Points on a hilly landscape, in no order, each with its height.
A climber steps from a point to the highest of its 2 nearest points, and stops where none of them is higher. Distance is the straight distance between rows; heights are no part of it.
J85: [131  88 112 118 137 108 114 157 143 104 110  98 102 119 183 112 142 118
  98  81 176 153  59 146 116  87 163  80 151 168 126 106 169  99 145  90
 134 124 147]  h=274
J8: [141 154  83 186 103 100 131 105 149 128 130 109  98 115  96 129 125 131
 150 150 118 102 128 104 178  89 167 117 145 157 183 122   4 113 123 145
 110 185 102]  h=443
J136: [158 167 107 139 100 125 134 124 144 139  93  95  82 115  74 140 167 208
 135 165 110  90 137 115 178 137 126 110 151  96 161 158  79 151 132 167
 158 141  86]  h=417
J122: [111 129 119 152 141 156 125 136 124 110 152 129 137 127 108 124 125 106
 124 145  81 147 132 141 124  94 119 143 151 167 139 162 114  74 128 111
 126  95 118]  h=410
J810: [135 162 119 123 117  89 122 117 145 149 161 139  76 115 109 156 108 165
 130 122 110 134 125 104 138 157 175  45 139 131 166 167  38  95 118 139
 113 213 125]  h=432
J440: [129 120 133 121 137 109 102 167  79 132 139 156 135 165 131 153 162 154
  85 122 126 179 100 108 137 149 132  80 148 149 132 168 169 188  86 131
 131 141 182]  h=239
J769: [117 131  86 116 126 117 134 138 133 143 106 107 118 122 142 124 118 158
 136 189 106 109 129 110 131 109 117  83 108  93 161  93  93 118  91 137
 170 183 118]  h=632
J197: [111 112 135 156 132 132  96  93 116 112 163 108 133 155 186 100 120  30
 162 104 157 143 143 118 124 111 134 176 118 170 123 121 103 130 103 146
  85 130 166]  h=110
J926: [129 102 173 137 175 152 111 164  94 123 172 197 158 158 108 111 112 176
 134  76  93 174 134 139 156 156  92  86 114 123 131 177 129 125 109 120
 124 160 180]  h=496
J883: [111 129 104 154 158 151 137  99 151 145 165 123 102 106 119  92  93  85
 146  89 148 122 120 150 104 100 164 141 129 133 145 103  88  82 147  91
 107 131  80]  h=73
J335: [127 132 122 137 113 153 123 124 107 170 130 120 155 142  92 166 140 142
 116 181  95 134 150 111 142 147  94 141 108 142 138 140 117 192  94 156
 129 109 118]  h=572
J551: [112 138 103 161 120 111 157 146 117 121 128 134 152 136 129 182 132 112
 106 155 121 138  79 101 105  68 160 136 160 198 123 127 151 151 136 100
 117  96 128]  h=368
J14: [144  91  67 174 139 125 127 141 129 160 131 130 117 112 117 104 115 122
 131 129 126 128 106 120 167 116 160  36 106 107 191 107  36 139  96 125
 107 177 112]  h=199
J852: [145 102 129 141 133 146 147 131 128 112 110 150 155 112 102 132 129 121
 100  94 150 138 101 152 141 114 101 180 141 150  80 107 213 115 177  92
 117  37 132]  h=478
J556: [129  79  98 154 158 135 109 108 127 176 172 116 134 147 139 109  96  61
 139 109 153 137 132 109 103 137 158 120  80 123 159  88  65 154  86 128
  93 153 112]  h=90
J833: [135 124 156 135 147 151 160 151 136  89  93 174 159 122 122 103 131 189
 165 114 108 106 124 154 151 103  81 146 109  93  96 133 172 134 150 139
 145 106 125]  h=521
J141: [106 124  89 118 119 107 105 139 117 130  99  83 118 146 171 113 139  95
 143 182  99 113 142 111 132 103 128  98  99 129 156  94  64 143  68 154
 152 196 161]  h=701
J642: [145 174 118 140 106  93 160  92 146 160 129 116 110 109 100 173  96 175
 139 155 140  92 128  76 120 142 159 127 116 114 136 109 111 175 142 140
 116 159  80]  h=449
J25: [132 159 113 106  77  87 134  94 149 128 115  69  89 129 167 149 120 105
 153 140 167  90 132 114  99 124 181 150 126 129 134 103  95 124 136 146
 119 157 104]  h=11
J519: [109 169  82 124 108 147 160 101 128 132 129 106 127 102  93 153  97 117
 106 177  98  85 144 136 103 115 135 170 145 132 132 109 118 100 162 100
 154  98  52]  h=394
J415: [123 116  97  94 134 117 148 137 146 114 106 114 119  99 168 119 102 130
 130 119 169  97 119 138  92 113 141 109 100  68 114  93 164 114 157 109
 155 132 104]  h=324
J241: [150 147 145  79  92 130 142  99 152 145  93 102 135 111 119 154 146  98
 128 154 149  87 165 151 122 187 115 206 132  86  92 123 165 131 165 148
 138  63 120]  h=173
J361: [145 107 183 103 134 103 125 134 116  80 115 156 161 146 169 120 135 106
 166  92 137 121 154 122 139 155 102 177  98 117  79 135 170 161 130 155
 112 125 184]  h=601
J892: [120 115 163 135 160 141 153 141 155  84 128 167 131 113 156  79 110 156
 177  87 119 118 125 160 130  96 110 130 116 102  94 125 151  64 167 110
 126 131 141]  h=560
J744: [154 123  91 138 107 145 120 133 145 152 100  69  99 117  88 119 162 184
 109 152 136 118 117 141 171 121 135  82 147 108 167 138  73 125 128 155
 156 121  80]  h=442
J886: [113 157 148  76 109  96 135 148 110 121  93 137 135 129 158 171 161 130
  97 158 123 125 125 114 100 146 121 119 138 109 104 136 187 169 129 144
 152 131 149]  h=238
J316: [140 131 184 120 123 129 111 162  92 135 128 152 134 177 113 124 190 166
 126 112 145 166 115 132 162 165 108 122 143 129 120 177 172 201  90 151
 121 120 177]  h=224
J752: [155  81 133 135 115 142 132 139 113 109  86 129 158 131 122 118 173 116
  77  93 187 141  94 145 149 134  98 167 133 148  98 104 237 162 155 115
 121  34 164]  h=507
J706: [125 104 153 162 186 132 149 110 136 134 175 201 144 135 133 119  53 109
 182  82 121 116 129 106 112 116 141 133  75 102 133 111 100 147 104 111
  90 168 129]  h=137
J630: [135 115 124  90 137 129  88 171 110 144 130  94 116 133 144 129 153 139
  80 130 131 157 138 147 107 169 114  75 135 102 135 149 140 118 102 137
 152 131 134]  h=276
J902: [127 156 137 144 123 126 139  91 134 116 138 130 130 118 113 120  86 155
 172 171  87  76 166  93 140 134  98 168 112 119 131 108  74 156 108 150
 125 168  99]  h=175
J720: [114  98 137 147 175 155 103 136 116 127 174 131 146 123 113 101 112  76
 114 105  90 171 144 158 122 123 105 129 126 154 133 159 115  73 119 109
 124 109 136]  h=433
J849: [128  91  99 193 121 161 130 139 122 115 118 105 168 153 135 114 146 108
 153 146 121 127 121 126 149  68 117 157 115 165 136 116  94 159  94 137
 117  90 126]  h=127
J704: [144 102 133 146 119 110 114 103 119 129 139 108 137 132 153 142 118  68
 110  96 191 144 106 104 109 134 149 164 117 162 107 101 166 169 125 123
  84  94 128]  h=459
J924: [171 133 111 178 121 124 129 121 135 149 157 149 104 114  62 121 130 224
 140 102 150 145  92 105 187 123 144  71 146 115 151 164  96 129 153 123
 102 146  99]  h=354
J575: [109 150  98 115 128 130 167 105 133 135 126 146 148  88 110 157  89 108
 121 150 135  92 128 129  84 105 139 170 141 104  87  96 154 110 191  87
 140  87  81]  h=421
J544: [ 85  90  92  98 175 145 109 170  91 132 130 139 148 133 166 108 107 102
 104 141  88 151 149 132  91 130  92  85  91  91 137  91 130 114  78 119
 166 161 152]  h=260
J89: [ 80 129 130 109 152 134 116 115 109 104 141 148 147 137 166  93 100  62
 160 149  82 102 186 124 101 133  86 161  96 112 118 114 115 109 107 143
 128 162 156]  h=265
J93: [124  98 115 118 145 124 129 168 112 123 109 174 147 116 140 152 131 150
  64 101 146 154  77 124  97 123 137 100 140 138 108 118 231 143 166  79
 146  95 125]  h=102
J239: [156 103 175 131 115 180 100 116 134 124 117  83 154 145 118  90 160  98
 152 119 128 133 180 176 173 166  81 181 116 131 119 152 122 112 109 159
 127  72 145]  h=688
J979: [113 138 127 103 122 158 145 163 132  87  71 114 138 126 136 136 181 140
 110 169  88 120 123 165 132 104  95 132 157 122 127 152 174 112 138 133
 184  72 137]  h=363
J503: [132 114  84 191 101 176 153 103 129 134 124 105 157 137  98 155 127 113
 123 174 127 114 104 125 152  91 131 166 125 158 136 100 130 149 129 116
 130  48 104]  h=136
J340: [143 154 164 144 128 133 126  99 161 129 180 145  92 102  91 101 101 179
 157 101 111 124 159 137 154 161 133 116 150 123 140 173  71  63 150 120
 112 163  96]  h=340
J951: [121 151 134 101 127 149 140 140 113 154 117 188 127 143  70 145 141 239
 113 126 131 125 101 124 150 141 115 108 146  77 132 161 199 173 160 132
 160 123  97]  h=300
J790: [137  82 116 130 143 164 103 132 101 124 127  74 154 133 149  98 160  74
  94 107 150 156 131 151 131 122  91 136 123 143 120 105 156  99 115 114
 129  55 135]  h=578
J894: [114 111 113  64 140 115 128 142 114 113 108 133 147 109 198 113 126  80
 115 123 159 114 161 134  86 154 113 134  98  76  87  75 180 113 130 134
 159 136 142]  h=301
J532: [141 168  95 186  84 124 140 101 160 104 106  84 113 135 117 122 143 144
 171 165 116  80 110 100 174  65 156 164 150 155 153 116  61 130 123 151
 127 139 115]  h=418
J120: [114 135 100 106 118 167 141 158 111 122  84 132 169 123 118 155 173 141
  75 176 102 130 122 137 128 117  87 135 153 118 130 132 204 136 123 116
 182  39 140]  h=342
J184: [171 106 174  78 138 115 119 110  98 130 115 171 155 113  91 127 156 104
  74  63 155 140 127 152 152 196  89 197 135 133  67 125 211 120 192 137
 111  56 176]  h=495
J74: [109 114 132  82 179 138 122 154  78 108 135 178 186 101 134 139 124 104
  68 113  98 155 164 139 104 145  70 156 125 111  98 137 183 105 144 112
 158  92 147]  h=298
J400: [143 119 155 114 100 148 116  94 142 130 131  66 124 121 125 101 149  67
 143  98 142 122 170 188 147 161 103 195 128 138  98 130 137  64 148 137
 127  71 123]  h=626
J917: [ 98 154 109 135 121 131 161 126 120 161 107 147 156 113  95 159 122 183
 113 208  77 123 126  94 133 120 114 134 112 130 141 112 121 183 111 126
 149 139  99]  h=524
J23: [122 137 123 108 103 120  96 130 138 111  98  55 115 150 170 101 165  89
 151 159 117 110 164 144 124 120 120 122 127 131 141 121  75 121  86 182
 151 156 143]  h=637
J582: [113 144 121 119 123 126 148  99 131 104 101 115 121 124 145  99 114 140
 184 180 109  59 175 116 133 123  85 178 101  86 117  91 111 142 112 166
 149 156 105]  h=188
J206: [149 138 119 127 113 130 137 137 125 169 105 146 118 151  98 140 175 228
 125 137 154 135  89 109 164 127 148  93 143  91 143 153 168 201 127 144
 147 127 115]  h=319
J670: [139 105 137 195 106 144 112 112 142 102 138  95 152 159 146  97 147  72
 168 110 152 145 115 124 161  79 132 179 130 188 125 123 104 148 107 146
  85  95 156]  h=119
J770: [152 145 114 152  77 107 114 134 156 120 124  78  91 125 124 114 156 133
 156 128 142 124 133 132 187 114 174  95 145 172 176 150  17 103 109 172
 114 178 129]  h=466
J435: [109 129 134 169 126 114 144 130 162  77 138 145 122 150 170 101 119 118
 191 114 112 107 105 105 144  73 157 108 133 132 128 138  88 100 104 119
 102 182 177]  h=540
J459: [160 107 153 122 122 114 104 117 130 141 151  88 103 121 140 126 142 101
 103  81 177 156 128 150 116 162 149 120 136 154 105 130 154 115 142 116
 101 114 122]  h=493
J878: [103 160 109 155 145 100 153  90 137 126 131 157 117 110  97 127  89 145
 162 187  83  85 147  75 139 106 120 141 100 123 150  89  70 148 104 131
 129 215 117]  h=162
J506: [ 84 152 110 108 162  90 132 133 125 125 157 155 118 118 153 165  97  45
  93 128 109 139  95 110  63 101 177 136 145 169 130 116 144  91 144  84
 124 152 145]  h=49
J104: [175 139 144 155 103 124 130 123 144 160 141 151 104 151  69 123 172 221
 152 108 173 146  84 111 189 134 161  86 157 109 152 179 107 175 134 154
 101 159 111]  h=339
J156: [136 113 162 167 140 114 128 139 160  95 144 180 119 144 151 101  98 165
 176  83 120 125 102 107 156 113 139  84 123 122 116 152 115 108 110 107
  96 181 184]  h=575
J142: [ 97 169 122  95 115 112 114 169  88 157  98 121 141 150 103 180 166 138
  72 207  66 162 139 121 127 129 111 106 150 155 152 159 131 158  98 150
 166 127 160]  h=510
J399: [143  79 108 146 145 165 116 160 144 110 128 103 114 114 141  58 143 171
 144 100 138 146 101 169 154  90 112  65 122 117 145 119 116  75 133 113
 149 128 136]  h=497
J702: [111 127  77 108 147 126 113 142 128 115 115  95  87 113 151  99 120 132
 125 151 105 103 145 148 111 118 135  76 116  89 151 111  75  59 109 120
 178 182 106]  h=579
J359: [141 101  93 147 129 135 135 144 157 126 111  97 116 105 128 121 135 142
  96 100 169 144  64 162 124  72 146 107 145 148 133  96 163  98 166  77
 135  86 105]  h=288
J966: [156 123 116 123 112 134 114 117 109 201 164 118 125 130  81 167 110 168
  94 129 149 152 138 112 104 184 145  91 125 116 146 130  98 167 127 131
 117 121  71]  h=229
J988: [135 149 146  91 124 146 167 130 124 138 109 189 151 106  86 165 120 198
 113 139 129 112 135 130 128 156 101 156 128  73 107 142 189 134 183 122
 157  98  90]  h=281
J918: [127 137 129 179 135 149 141 138 137 120 145 157 151 126 106 138 113 149
 131 128  98 145  94 122 137  83 131 127 150 173 133 157 128 128 147 103
 111 100 129]  h=389
J742: [162 108 162  92 109 132  92 139 115 164 119 121  93 145  95 127 181 174
  66  84 195 152  85 156 141 187 140 101 178 119 126 142 209 148 159 112
 126 101 125]  h=428
J730: [127 108 179 107 133 112 136 143 155  74 129 142 118 116 170  85 142 100
 164  72 144 132 128 173 132 130 118 133 132 132  67 129 170  64 170 114
 119 139 176]  h=602
J695: [ 94 128 108 129 175 104 159 131 135 137 157 178 117 109 131 170  83 108
 101 104 126 141  85 108  63 104 168 122 138 137 118 108 167 119 158  70
 114 138 117]  h=57
J893: [128 144 136  91 107 123 104 104 149 120 136  56  97 106 148  96 151  66
 147 109 141 133 173 181 113 156 130 146 144 139 115 149 107  53 140 138
 130 128 114]  h=573
J414: [136 119 185 136 147 130 141 170 126  87 118 209 140 155 127 120 145 192
 133  82 137 156  75 133 149 116 109 118 152 140 104 156 216 148 169 106
 118 124 179]  h=508
J682: [124 135 179 128 141 146 150 169 132  87 112 206 153 157 107 117 145 215
 164 101  99 128 105 137 167 106  91 123 132 115 103 174 178 141 147 128
 141 123 164]  h=491
J746: [128 116 162 147 177 165 109 116 117 136 173 180 164 131  97 110  76 132
 156 119  68 140 174 130 140 162  85 148  96 128 145 149  64 121 109 137
 112 143 119]  h=305
J338: [131  96 101 151 133 107 124 158 124 141 138 148 128 145 145 134 133 145
 124 131 130 160  97 112 141 114 150  37 110 121 159 145  78 151  90 119
 125 179 167]  h=211
J246: [103 146  97 117 129  78 101 149 112 161 138 103 101 133 134 182 105  82
  76 146 130 151  90 101  96 117 194  77 136 177 161 115  89 128 114 123
 114 164 144]  h=400
J962: [127 126  73 138 112  94 119 153 118 160 121 100 117 120 127 177 118 112
  83 153 155 154  73 110 116  75 202  90 146 170 175 108  76 139 136 117
 118 136 108]  h=379
J237: [132 119 157 132 123 155 103 128  97 146 131 105 164 152 126 126 147 108
 128 143 111 149 173 131 149 163  81 155 116 147 130 151 134 171  94 164
 112  90 148]  h=624
J791: [121  79 141 155 171 142  96 156 102 112 164 150 147 149 148  95 113  97
 126  84 106 169 130 131 135 126 106  86 106 135 141 145 121 108  92 124
 120 143 193]  h=463
J787: [158  96 127 149 134 150 122 139 147 136 125  98 107 120 132  91 135 177
 143 118 158 138 114 145 151 124 124  76 114 100 141 131 102 122 117 133
 137 136 111]  h=472
J282: [116 137 133 127 131 157 130 151 126  83 113 121 154 120 123 114 165  96
 127 139  75 140 147 175 137  96  83 156 154 148 115 166 157  73 149 131
 149  70 145]  h=386
J747: [ 95 186  96 135 127  99 167 111 147  87 101 150 107 103 130 145 101 154
 164 172  98  80 107  91 107  62 149 130 139 123 135 106 119  89 153 122
 152 171 101]  h=371
J524: [131  95  89 102 142 166 113 159 108 158 111 124 147 118 121 115 132 164
  99 149 117 141 145 149 116 147  88  96 112  95 144 118 143 124 112 126
 174  96  92]  h=297
J906: [116 120 108 145 138 155 154 116 142 124 137 149 149 101 110 128  96  88
 106 102 135 132 107 162 107  97 128 172 139 147  91 104 162  90 185  62
 115  59 101]  h=450
J99: [125 168 153 123 113  87 113 140 137 127 167 132  94 139 128 171 119 138
 113 115 108 167 106 116 123 136 181  69 174 183 147 191  82  98 131 119
 104 186 156]  h=465
J535: [105 142 150  88 120 105 136 153 116 126  83 128 153 150 170 132 168 123
 151 173 120 113 148 114 124 146  87 142 102 100 106 111 171 194  83 165
 149 133 168]  h=220
J343: [164 131 175 121  92 111 107 126 164 111 104  73  96 145 154 114 180 128
 154 112 175 134 123 137 144 153 148 129 144 126 124 155 117 165  99 168
 118 135 157]  h=542
J424: [145 103 166 119 129 114 126 135 145  60 100 147 140 136 186  85 153  79
 173  90 148 110 139 152 139 111 106 172 110 125  71 115 177 114 146 144
 118 122 187]  h=646
J650: [129 189  93 165  94 118 163 102 160  90  91  99 102 121 112 148 135 156
 160 168 119  82 112 117 146  52 155 161 161 143 137 117 105 100 154 133
 146 115  87]  h=398
J308: [107 106 102  87 153 168 123 165  92 137 105 143 195 113 144 138 143 135
  77 145 103 150 149 136 103 150  69 131 116  96 128 114 196 125 117 117
 175  73 120]  h=318
J117: [142 116 189 119 152 114 122 118  99 107 146 186 178 137 128 147 102 100
 136  81 122 144 165 131 136 157  97 184 104 148  91 152 168 160 150 140
  94 112 170]  h=561
J270: [128 116 128 128 126  94  92 167 103 137 138 120 116 174 153 149 176 138
  90 131 128 182 104 114 145 138 157  51 151 159 148 173 113 166  77 147
 127 168 199]  h=226
J268: [ 63 110  96 119 168 153 136 125  94 124 120 162 164 135 153 110  95  84
 141 171  77 119 165 118  92 122  89 153  70  96 139  63 113 133  90 125
 155 158 130]  h=247
J301: [ 93  95 105 149 134 138  97 106 110 147 153 113 140 170 164 100 111  31
 149 137 145 135 138  99 107 107 147 142  86 145 154  90  72 159  71 139
  89 164 160]  h=99
J81: [113 172 116  92 113  85 100 144 101 155 137  83 110 126 134 190 128  84
  56 160  98 155 131 113  85 144 154 101 154 183 147 142 109 118 112 143
 128 152 142]  h=427
J806: [107 107 150 128 169 143 107 119 122 120 158 158 140 141 146 101  73  98
 175 125  80 110 186 123 126 163  89 140  76 100 145 120  66 116  84 142
 126 185 159]  h=285
J155: [147 113 164 154 111 119 124  97 156 108 138 128 129 145 163 100 104 120
 212 105 151  97 164 106 143 127 129 163  96 127 127 120  83 149  97 148
  86 166 141]  h=382
J760: [147 129 129  86 107 108  99 125 148 135 130  52  76 121 158 122 150 105
 106  94 163 147 133 161 107 153 171  94 153 148 126 137 121  66 136 124
 135 149 122]  h=528
J915: [144 105 158 127 147 143 111 166 113 135 174 180 116 136 103 116 116 198
 125  89 122 169 106 135 148 155 129  57 138 112 131 181 126 111 137 110
 123 173 152]  h=527
J471: [107 152  80 135 139 114 161 100 123 168 117 134 122  99  92 163  94 185
 116 190 106 101 133  83 118 117 127 125 101  98 145  84 119 169 131 124
 151 140  55]  h=486
J374: [142  78 128 124 158 135 132 156 116 145 135 174 139 111 126 121  97 171
  87  74 173 159  94 139 107 141 129  82 110 101 120 103 185 130 155  82
 132 119 108]  h=111
J41: [143 126 104 128 103 132 149 126 168 124  86  99 110 105 138 123 136 164
 127 126 173 104  92 147 123  82 140 127 138 101 112  97 188 114 181 103
 149  88  93]  h=304
J10: [ 81 154  90  91 130 106 132 125  96 134 123 127 142 118 152 176 102  56
  80 178 115 130 131  98  67 119 141 140 129 152 128  82 154 124 129 113
 141 122 120]  h=38
J891: [153 103 183 112 152 134 122 114  85 122 144 169 178 120  98 136 123  92
  79  74 137 148 158 148 155 173  85 184 121 148  86 153 182 129 155 131
  97  65 165]  h=526
J334: [131 150 162 127 129 109 120 140 119 126 177 177 107 146 108 154 118 159
 108 106 104 166 110 112 129 163 162  96 175 169 121 195 130 120 139 114
 102 169 154]  h=490
J298: [146  69 122 136 146 156 105 157  96 115 116 115 160 132 142 107 164 111
  91  88 168 172 105 146 138 121  92 132 115 146 119 113 199 159 107 123
 123  62 157]  h=541
J65: [144 116 163 157 138 111 149 147 149  79 126 177 132 136 160 117 127 162
 150  82 151 146  76 114 135  94 141 106 134 152 103 140 180 136 142 104
 108 144 175]  h=537
J366: [ 99 159 121  76 123  90 102 155  77 157 125 115 125 144 137 173 149  96
  71 174  79 168 150 111 108 163 108  84 127 148 146 151 124 135  72 151
 152 175 187]  h=467
J351: [137 145 120 195 139 155 154 131 148 118 132 153 128 111  71 130 131 206
 134 137 106 132  86 111 170  72 128 104 155 146 148 166 114 120 154 113
 127 113  94]  h=372
J349: [124 124  81 153 110 117 128 162 119 132 103 101 137 136 129 176 157 128
  91 164 129 148  68 117 125  57 160  98 155 184 159 125 123 147 130 114
 142  98 130]  h=360
J54: [107  95 109  83 151 118 102 143  85 125 132 105 143 130 199 124 119  59
 105 132 126 148 157 124  85 144 112 101  96  99 129  94 150 115  74 139
 146 147 154]  h=278
J472: [126 112 136 155 116 127 133  89 131 126 128 129 155 148 172 115  98  98
 202 130 155  99 144  87 125 111 125 175  74 122 124  77 109 202  98 151
 100 145 126]  h=405
J233: [150  94 145 176 163 141 142 109 139 141 156 160 154 121 124 108  74 151
 175  77 162 131 115 115 131 123 134 138  81 109 128 106 116 158 132 108
  87 118 101]  h=128
J325: [151  96 143 128 170 141 133 128 137 150 151 159 139 107 124 112  78 142
 130  53 166 136 119 145 104 148 126 118  93  91 113  97 159 126 157  86
  98 117  97]  h=118
J347: [162  87 131 194 135 157 140 104 160 154 164 131 135 124  93  96  93 140
 157  85 163 142  87 131 145 103 135 139 115 148 130 105 108 139 136  95
  71  90  90]  h=120
J106: [132 142 181 108 106 116 105 138 142  99 100  93 103 143 169 114 184 100
 150 134 127 128 150 140 144 142 115 132 139 128 118 163 126 126 105 171
 132 138 172]  h=582
J78: [107 111  85 172 142 157 129  75 138 153 161 112 106 140 132  85  96  72
 155 117 157 103 132 123 107  97 165 161 107 129 159  79  46 126 117 120
 104 145  82]  h=81
J129: [102 127  98 145 178 124 160 123 156 149 163 171 113  99 105 123  68 114
 122 109 121 121  93 121  78  95 170 111 127 114 143 108 124  94 142  72
 113 145  81]  h=65
J948: [120 172 108 104 100 138 150 112 138 130 108 111 122 104  94 159 126 156
 119 191  81  78 155 142 107 143 111 152 149 106 115 133 129  98 149 136
 174  97  78]  h=369
J785: [158 152 137 132  89  91 118 128 159 134 105  94  91 138 141 129 156 163
 156 145 151 105 122 104 151 127 162  84 131 126 145 147  65 168  95 176
 123 173 143]  h=500
J479: [150 135 153  71 119 142 136 122  96 172 134 165 154 131  89 177 129 157
  88 124 150 136 154 132 126 211 112 148 142  94  97 141 193 161 159 128
 134  88 106]  h=261
J293: [143 151 144 130  68 139 155  90 164 133 100 102 132 142 106 153 139 122
 158 164 144  68 161 140 150 168 116 217 115 114 113 123 144 166 136 146
 122  70 107]  h=159
J453: [115 140  81 116 101 139 112  91 120 143 133  52  96 133 158 133 126  57
 118 138 173 117 142 137  79 119 177 155 141 149 146  77  95 103 141 126
 129 114  91]  h=20
J200: [149 128 170 165 137 153 116 111 144 122 184 168 133 120  85  96  99 157
 168  98  92 139 168 128 164 156 112 131 125 142 146 179  53 101 123 130
  87 160 121]  h=323
J504: [128 178 185 112 108 119 129 114 134 143 139 145 109 140 101 147 122 170
 150 144 108 117 171 118 133 187 122 141 138 116 123 176 113 148 127 160
 110 156 119]  h=384
J286: [101 133 125 173 174 117 157 110 143 139 159 213 145 134 103 120  67 132
 171 134  65 112 131  84 127 112 121 124  92 121 149 113  65 144  94 115
 104 198 141]  h=149
J935: [100 146 125 156 122 124 141 119 149  66 135 119 116 140 173 115 129  78
 180 129 132 120 101 118 121  51 161 145 147 180 130 133  99  88 125 121
 113 152 163]  h=509
J467: [128 115  72 113 147 175 128 140 129 143 128  94 119  99 104 101 123 156
  95 147 116 120 147 166 113 118 105 106 134  96 146 112 115  74 142  93
 172  91  50]  h=279
J907: [130 135 139 111 124 127 106 104 130 117 152  94 105 115 143  88 105  92
 155 117 114 114 193 149 112 167 131 137 120 119 128 134  73  70 124 140
 129 164 109]  h=530
J121: [154 127 150  91 123 152 114 118  99 192 170 139 132 126  82 155 112 161
  82 102 149 165 138 137 108 206 131 119 136 113 110 151 149 140 161 120
 114 105  76]  h=245
J151: [ 91 148  78  88 122 122 124 105 116 167 132  88 113 115 142 153 106  50
  97 170 140 118 141 118  54 124 158 142 120 125 146  74 110 111 127 112
 137 139  85]  h=29
J34: [125 108 135 155 124 103 125 107 113 139 131 120 168 152 174 148 115  81
 143 123 170 132 126  86 114 122 139 169  94 157 116  91 147 217  91 140
  83 117 148]  h=431
J216: [166 102 165  81 107 122 119 118 118 153 114 120 107 119  87 124 164 128
  64  71 186 134 105 164 138 214 123 160 161 124  90 121 220 132 192 114
 110  62 142]  h=460
J323: [124 110 130 144 160 152 129 155 153  78 125 123 114 110 142  55 136 143
 169 107  95 131 124 174 150  85 106  99 127 119 124 139 119  34 135 108
 156 131 130]  h=525
J329: [130 201 140 132  90 122 160 105 165 125  86 105  79 112  69 160 161 176
 124 184  95  77 147 141 145 149 129 162 176 101 143 159 116 118 151 160
 168 112 103]  h=385
J672: [104 170 103 123 136  93 169  99 161 111 115 151 106 107 160 131  90 132
 163 144 144  76 112  97  82  88 161 127 109  88 115  84 144 123 155 124
 132 165 100]  h=349
J553: [130 113 133  81 137 101 101 160  82 113 108 119 115 138 171 136 161 111
  63 114 150 156 129 123 106 162 122  90 144 127 119 148 199 155 102 134
 145 124 170]  h=257
J931: [156 135 114 174  90 167 142  89 144 145 127  92 130 133  84 137 122 145
 140 151 140  92 133 145 161 136 129 183 127 135 129 125 114 143 135 136
 118  69  86]  h=146
J464: [ 99 139  87 103 142 118 100 137 131 137 132  90  93 113 123 114 116 107
 112 164  68 117 160 149 125 136 135  88 129 125 171 123  24  58 110 135
 157 199 102]  h=538
J812: [130 190 163 110  91  81 152 101 142 162 139 162 116 128  94 181 121 207
 139 154 124 110 135  74 124 174 143 115 131 124 132 147 124 183 136 156
 110 183 116]  h=415
J356: [ 93 159 111 127 119 133 133 102 136  91 134  96 102 121 150 120 128  63
 147 113 126 132 124 160 105  70 167 158 173 191 124 119 101  48 160 107
 135 123 126]  h=477
J748: [132 153 182  77  85 102 142 110 136 122  76 108 123 132 127 155 184  74
 112 151 144 105 154 135 135 182 127 209 149  88  97 157 178 182 134 166
 148  73 167]  h=190
J646: [143 141 185 114  96 106 119 122 116 142 109 117 121 153 111 153 181 129
 109 123 164 137 129 123 148 182 131 176 156 128 109 162 180 203 123 153
 113  86 152]  h=207
J780: [148 180 188 106 101 130 131 107 155 127 150 138  94 114 102 128 127 172
 149 101 117 117 161 138 134 184 136 134 160 111 108 189 118  98 167 147
 115 152 110]  h=361
J745: [122 147 137  73 104 104 139 124 136 120  78 101 130 127 181 121 155 115
 167 173 133  79 176 120 117 152 109 156 101  78  99  96 142 161 107 171
 158 144 130]  h=204

Where does a climber stop that starts at each point below?
J453 | J440
J121 | J915
J672 | J141
J467 | J790
J556 | J440
J948 | J790
